Points on a hilly landscape, in no order, each with its height.
A climber steps from a point to whichever of its 2 nearest points has the largest rise for the distance, and stops where none of them is higher. Distance is the straight distance between rows; heights are no part of it.
Q_362: [-19 -52 -39   2  35  28 -12 -21  20 -24 -18 -13  -5 -13  29 -15 -15 -20
  -1  12 -20  20]  h=76.6
Q_16: [-17   5   3  -5  27 -24   3   9  13   7  -6   3 -43 -19  -3 -45  10  29
 -43   9 -33 -32]  h=58.6
Q_116: [ 11  14 -11 -30  22 -21  21   5 -31 -12 -28  27 -20 -59  15 -12 -11 -18
  15 -11  36 -10]  h=20.3
Q_681: [-27   9  -8  25 -31 -21   8 -27   1  46  42   5  -8  31 -13 -15  48  19
  12 -28  -2 -43]  h=74.5
Q_735: [-29  31 -14  37 -19 -33 -15 -33  -9   8 -38  15 -15  -7  -1  19  -8 -35
  -9 -26   0  -6]  h=52.5
Q_321: [  5  -3   8  16  -1   7   4  13  19 -16 -10   7  -7 -16  13 -10  -8 -25
  -3 -16  -8 -27]  h=11.8
Q_806: [-25   5  42  23 -28   8   4 -50 -14  45 -33 -35 -14   2   8  36  25  -9
   7 -21  11 -25]  h=82.0
Q_570: [ 54  41 -15   1  -7 -33 -21  25 -78  23   0   0  -8  -2  24  22 -26  24
 -15  34  35  11]  h=57.3
Q_506: [ -1  16  47   4  -7  20 -24  -1  11 -10 -20 -44  -9  10  -3  61  13 -41
   1 -10  -4  20]  h=69.4
Q_165: [ -1  11  32   0  -6  19  -5 -12   0  36 -29 -62   1  -5  10  45  40 -20
   3  -4  14  -8]  h=76.9
Q_973: [-29 -21  -6  16  -7 -36 -16   4  21  10  -3  11  -3  25 -24  -7 -16   1
 -41 -17 -24  -3]  h=74.1
Q_983: [-36  -5  -6  31 -15  10  15 -22   8   7  12 -10 -19 -16  51 -42   5  24
  -2  18 -14 -23]  h=69.8
Q_679: [ 23   7   9   5  15 -17 -15  46 -11  -9   0   9   2 -15  40 -35 -48   2
 -37  18   3 -18]  h=74.8
Q_324: [ 27   0   4 -24  43  27 -26   8  60 -23  -3 -46  13   4 -14  18  47  -3
  26  -4   3 -11]  h=53.0
Q_398: [ 10  43  14 -16 -15  18 -13 -20  27  23   3  18  30 -20  11  -8 -14  32
  19  24 -10  15]  h=70.5
Q_286: [  0 -42   6  28   5  35 -26  -5  25 -13 -23 -18 -13  40   0  32 -17  -6
 -13   3 -48   9]  h=76.5
Q_582: [  6  36 -13  -5 -23  32  -7 -12   5  31   2  24   0 -16   3  14  16  27
  32  13 -34   7]  h=64.5
Q_455: [ 23  -2  10  11  16  25 -14  24  39 -26 -15 -39   4  -1  15  27  44 -41
  12 -17  -4 -17]  h=47.0
Q_862: [-14 -23 -13  -2  -5  -7   3 -16  28  27  50   0   5  40 -35 -13  52  43
  23 -27 -10 -16]  h=66.8
Q_406: [ 18  36  17  41 -46  13  -6  28   7   6 -10 -24   7  -1  18  48  43 -37
  14 -21  17 -22]  h=43.7
Q_14: [-20 -51 -18 -20  33  -5  23  10   1 -17  13  11 -15 -17   6 -51 -20  20
 -19   7  -3   8]  h=62.4
Q_732: [ 12   7  25   5  17 -39 -16  23 -10  -2 -21   9  -3   3   1 -17 -54  -9
 -57   4  13 -12]  h=79.9
Q_70: [-13 -54 -25 -23  17  -3  -7  -4  55  -7  25  -7  13  43 -53   1  47  41
  34 -24   6   0]  h=59.7
Q_63: [ 31  -1 -38  13  21  25   8  51 -53 -13   8 -14 -13  -4  42 -13  -4  -7
  -1  24   4  11]  h=46.3
Q_10: [-32 -11 -19  21 -10 -36   8 -29 -35  12 -23   8 -17  -1   2  -7 -22 -23
 -15 -19  14   8]  h=55.0
Q_855: [  4  15  62   1 -10  -2  -2   9  11 -33  34 -33  10  48 -30  34   8 -24
  -5 -17  19  -5]  h=72.0
Q_635: [-15  -4  -9 -29  23 -26 -11   5  39  12   4   6 -26   3 -37 -30  15  54
 -32  -3 -33 -24]  h=54.3
Q_891: [ 21  30 -18   8   0 -11 -30  29  49 -16  18  43  23  -5  -8 -14 -25  -2
 -15   4 -20   3]  h=38.0
Q_458: [-27 -21  -2  24 -19 -43 -19  -3  -3  11  -2  25   9  17  -2   8 -61 -10
 -46   0 -11  15]  h=71.1
Q_237: [ 25  29   7 -15   7   8 -17  19  44 -35  26  40  43  -4 -11   4 -36  -3
  11  10   1  31]  h=43.9
Q_289: [-10  16  11 -10  11  25 -11 -50  19  18 -12 -10  17  -9  10   3 -12   7
   6   9   1  25]  h=76.4
Q_131: [-16 -34 -23  -2  -8 -66  -2  19  30 -15  12  17  46   7 -14 -29 -19  22
 -38 -18  -2  31]  h=0.3
Q_307: [ 10  -5  19  11  12  14 -17  14 -46  -9  -1  -5   7  16  15  40 -59 -23
 -10  16  21  46]  h=63.8
Q_95: [ 23  11   0 -30  18  22  -1   3  49 -40  15  18  33 -14 -21  15   1 -17
  39   0   6  25]  h=51.1
Q_922: [  4  -1   3 -32  27  24  -6 -20  -6   8 -21  -3  20 -30  31   7 -34   0
  12  22  19  43]  h=83.0
Q_939: [-11   8  15 -31  18   6  24 -27 -25  29 -34 -33 -14 -24  -3  -4  37  -1
  10  -4  19 -14]  h=48.4
Q_410: [-24  24  20   6  -9 -16   5 -13  -7  36 -28  -9 -40 -23  16 -25  11  25
 -25   3 -10 -42]  h=62.3
Q_579: [ -5 -16 -47   0   6   9  22  19 -32   5  30  -5  -8  26 -20 -16  30  12
  -1   8 -22  20]  h=56.0
Q_769: [ -5 -22 -47  -5  28  43   4   6  31 -34  26 -11 -11 -19  34 -26  40   7
  27  23 -26   1]  h=64.1
Q_993: [-22 -30  12 -30  12  10  27 -31   3  10  -5  -5 -17 -15 -14 -20  14  18
   9  -9  -4 -10]  h=51.3
Q_866: [ -7 -26  -3  -2 -26   1  20   1  -2 -16   9  66   1  -9  -8  -7 -34   3
  18  -6 -17  -8]  h=24.8
Q_198: [ 28  14 -27  21   8 -13 -10  49 -71   5  -6   0 -32   2  40   1 -18  10
 -21  35   1  -6]  h=51.6
Q_859: [ -3  42 -12   7  -9 -22  12 -34   6  -3  12  -5  39 -11  21 -37  -9  -9
   7  -3  58  13]  h=8.1
Q_155: [  4  -4  24  -3   2  21  -5   3 -39  37 -32 -12 -33 -21  30   2 -17  27
 -15  31 -21   4]  h=67.8
Q_848: [-20  -5  30  19 -20 -37 -10   6  -4 -16  30 -18  17  71 -48  23  -1 -18
 -38 -17  11  -7]  h=81.0
Q_270: [ -1 -28   5 -13  32  -9  -9  22  24 -21  10  31  10 -20  18 -39 -54  13
 -25  11   3   6]  h=68.0
Q_700: [  9  15 -19 -12 -10  46  13 -14 -28  27   8  -9  -1  -4   3  14  42  14
  44  20 -16   9]  h=59.6
Q_471: [ 17   0  41  -8   2  29 -17  27 -21 -26 -17 -21 -11   4   0  61 -20 -38
   1   9   0  36]  h=62.2
Q_694: [  9 -19 -22 -12  26   7  20  15 -35 -13  18  -4   4  18 -16 -10  -5  -6
   4   6  12  22]  h=52.9
Q_55: [  7  33 -20   4  12  -7  -8  -5 -27  18 -26 -13 -18 -38  42  -9  -8  -5
 -13  13  18  12]  h=13.9
Q_395: [ 46  43   0  -1  -3 -30   0  35 -59  14  18   0  13  21 -15  -8  -7   4
 -23  25  27  -8]  h=64.9
Q_832: [  1  44  13  19 -33 -22   8 -14 -13  35   5 -12   1   4   0  -7  39   5
   6 -17  19 -43]  h=83.7
Q_924: [ -7 -58  -3 -24  18   7   9  -6  27 -13   2  -3  -5  21 -41  -8   9  23
  13 -11 -14   0]  h=54.6
Q_992: [ 17  18  13  -2   1 -22   3  21 -30  10  26 -13  16  58 -42  -6   5 -10
 -31   2  12  -6]  h=73.6
Q_850: [  5   4 -30   8 -10  27  26  30 -10 -17   4  20 -25 -29  26  -8  43 -16
  33  -3 -29 -31]  h=16.0
Q_962: [-41 -10 -37  11 -32 -52  23 -26 -53  20  -4  39 -30 -13   3  -9 -21  19
 -12  -4  12   2]  h=58.4
Q_32: [  9  13  24 -56  14  14   7  -3  -1  12 -45 -28   4 -41 -14  38  28 -27
  25   0  19  -5]  h=45.3
Q_433: [ 20  26  32  -9  24   9 -27   7  49 -29  24 -44  23  39 -30  27  33  -5
   4 -12  11   9]  h=61.2
Q_788: [ 17  -5  42  -6  30 -10  -6  20 -14  -5 -30 -25 -20  13 -14  13 -23 -23
 -41  -9   5  -3]  h=85.4
Q_628: [ -9  19 -45   9  -6 -34  12  -3  -6  -6  33  29  31 -19  19 -40 -30   4
   5  -4  40  24]  h=4.8
Q_379: [-29   1  19 -20 -10  -8   3 -43  25   1   3  23  11  -1 -47  32 -11   4
  14 -21   6  30]  h=66.6
Q_358: [  2 -22  13  19  -3  26  -3  10 -20  19 -24  -8 -31  15   9   9  -4   1
 -14  10 -43  -8]  h=71.6
Q_416: [ -5 -23   4  34 -13 -11 -20   4 -35   3  -2   8   9  35  18  16 -61  -9
 -30  16   0  30]  h=68.4
Q_350: [  3  23 -12 -12  11  -2   0  13  27  15  17  18 -13   0 -29 -15  36  35
   1  -4 -36 -23]  h=49.8
Q_187: [-18 -21 -31  16  13   3  11  10 -10   0  21 -19 -17  28   4 -38  16  17
 -27  10 -24  -9]  h=60.9
Q_574: [  5 -17 -43   5  20  49 -20   0  32 -20   0 -13  11 -17  44  -6  -2  -7
  15  25 -26  22]  h=70.6
Q_12: [ 43  26  25  11 -15  30 -12  44  20 -14   9 -37  25   8   3  35  38 -29
   8  -3   7 -10]  h=40.5
Q_227: [ -8  18  20  -5   8   3 -12 -22  -8  16  -2  -7   6  11 -22  25 -18  -4
  -5   3   8  33]  h=71.8
Q_334: [-18   0  14  32 -45  31  15 -23 -14  32   5 -16 -26  -1  49 -15  21  30
   8  18 -29 -29]  h=74.4
Q_415: [-19 -76 -32  15   4  37 -13 -12  20 -20 -16   1 -12  14  10  11 -16   1
   1   4 -46  26]  h=81.6
Q_276: [ 23  64  16   3 -33 -32  -5  -4 -16  28 -23  10   4 -21  -6   4  15  13
   0  -2  19 -32]  h=75.8
Q_292: [-24 -44 -34  27  -5 -46 -17  10  16  -2   4 -20  20  52 -31   7  11   9
 -44 -13 -23  25]  h=70.0
Q_239: [-24  -3 -32  15   4  30  12 -27  30  -2  27 -11  -1 -17  45 -31  33  13
  24   9 -12 -10]  h=64.4
Q_163: [ 10  56 -22  19 -16 -26 -11 -33 -21  19 -12 -22  18 -15  38  -9 -14   1
   3  14  54  16]  h=11.1
Q_294: [  5 -20  -9  26  -5  24  14  23  26 -26  17   7 -16  -7  29 -28  25 -10
  12 -14 -19 -47]  h=13.7
Q_329: [  7 -15  26   7  17  -6 -18  16  22 -17 -15 -11 -14  38 -32   2  -7  -7
 -38 -14 -20 -21]  h=79.2
Q_795: [ 26  33 -34  -5   6   7  -6  36 -20   0 -20  10 -19 -59  50  -5   5  -5
   9  17   6  -1]  h=16.1
Q_287: [ 17  12  36 -30  -4  22   6 -16   4 -13  -7  21  30 -32  13  13 -36  -7
  29  12  30  28]  h=74.6
Q_562: [-20 -34 -31  18  23 -17  -4  -6   5   1  14 -45   7  56 -25 -19  11   7
 -34  -6  -1  13]  h=65.9
Q_152: [  3  -5  46  -1 -19   7   5  -1  41 -27   0  36   5  -9 -16  19  -7 -21
  24 -25  -8 -25]  h=10.0
Q_765: [ 21 -29  -2  -5   0  43  33  10 -21 -13  35 -25  26  37  -6 -14  24  -6
  29  12   7   9]  h=50.4
Q_638: [-21   2   9 -22   3   5   6 -49  45   1   7  19  14  -3 -42  22  32  -3
  45 -39   8  -7]  h=62.5
Q_704: [ -8  -3 -20 -15  25   6  -1 -24  38 -30  -2   6  15 -12 -19   9  26 -30
  34 -27   9  -4]  h=57.9
Q_698: [  1  33 -25  -9 -26 -58  13 -20 -53  17 -11  35 -13  -8 -19  -5 -13  11
  -3  -3  27 -10]  h=63.7
Q_414: [  1  -3  12 -11 -11 -11  19  -4 -18  -8 -19  58  -7 -39  -2   2 -36 -15
  24 -13  14  -7]  h=22.5
Q_190: [-16 -26 -30 -18  36  -1  21  -5 -38   1   7  -6 -24 -21   8 -28 -10   6
  -5  10  10  25]  h=57.8
Q_271: [ 15   5 -22 -20  -2   6  26  29 -25 -16 -24  16 -15 -62  24  -5  24 -20
  33   5  10 -14]  h=18.2
Q_940: [ 16   2  75 -29  -8   9  18  16  -7 -35  12 -17  13  12 -27  28 -12 -25
  10  -8  34  11]  h=63.1
Q_951: [-27 -15  35  25 -19  17  -3 -43  14  43  -8 -13 -20   3  18   3  15  13
   3 -18 -19 -34]  h=78.9
Q_317: [  8 -12 -25 -10   9  -8 -14  17  66 -28  25  23  33  11 -20 -31  -4  31
 -11   8 -18   4]  h=32.9
Q_715: [  2  25  -3  47 -41  -7  -5   4 -17  -3 -35   0 -14 -11  12  40  17 -50
  11 -18  -2 -25]  h=48.9
Q_750: [-27 -12  15  -4  -3   3  16 -29 -26  32 -22   5 -41 -21  19 -21 -19  39
 -22  21 -19  -6]  h=65.0
Q_539: [  6 -40 -19 -12 -17  -7   9  21  27 -20  32  53  26  10 -36  -8 -18  21
   9  -5 -26  10]  h=28.3
Q_929: [ 19  58   8 -21 -14 -36  -8  -9 -47  37 -16  26  -8  -7 -28  11 -17  23
  -2  14  16   4]  h=69.3
Q_816: [-13 -13 -13  -4 -17 -50   6   8   5 -21  25  47  41   4 -14 -22 -45  -4
 -17  -9  29  23]  h=2.0
Q_99: [ 16  -1  55 -23 -22  27  27  -5  -3 -25  18  23  33  -2 -16  18 -23 -13
  42   1  29  13]  h=66.7
Q_636: [ 16 -30  12 -10   2  49  15  -2 -10   5  10 -21   4  23 -16  25  36  -5
  37   2  -6  -2]  h=55.1

Call two points neighbours if one is among the 2 nearest of the other. Go from one point of each pair to the other, from neighbour to neighbour, staying as high as possible. Name the lowest point that can't be avoided.
Q_973, Q_848 => Q_765
Q_832, Q_973 => Q_32
Q_806, Q_415 => Q_769
Q_415, Q_788 => Q_471
Q_855, Q_922 => Q_940

Write out the way that a climber takes from each point below.
Q_406 => Q_715 Q_735 Q_10 Q_962 Q_698 Q_929 Q_276 Q_832
Q_694 => Q_190 Q_14 Q_270 Q_679 Q_732 Q_788
Q_350 => Q_16 Q_410 Q_750 Q_155 Q_358 Q_286 Q_415
Q_939 => Q_993 Q_924 Q_70 Q_862 Q_681 Q_832
Q_635 => Q_16 Q_410 Q_750 Q_155 Q_358 Q_286 Q_415
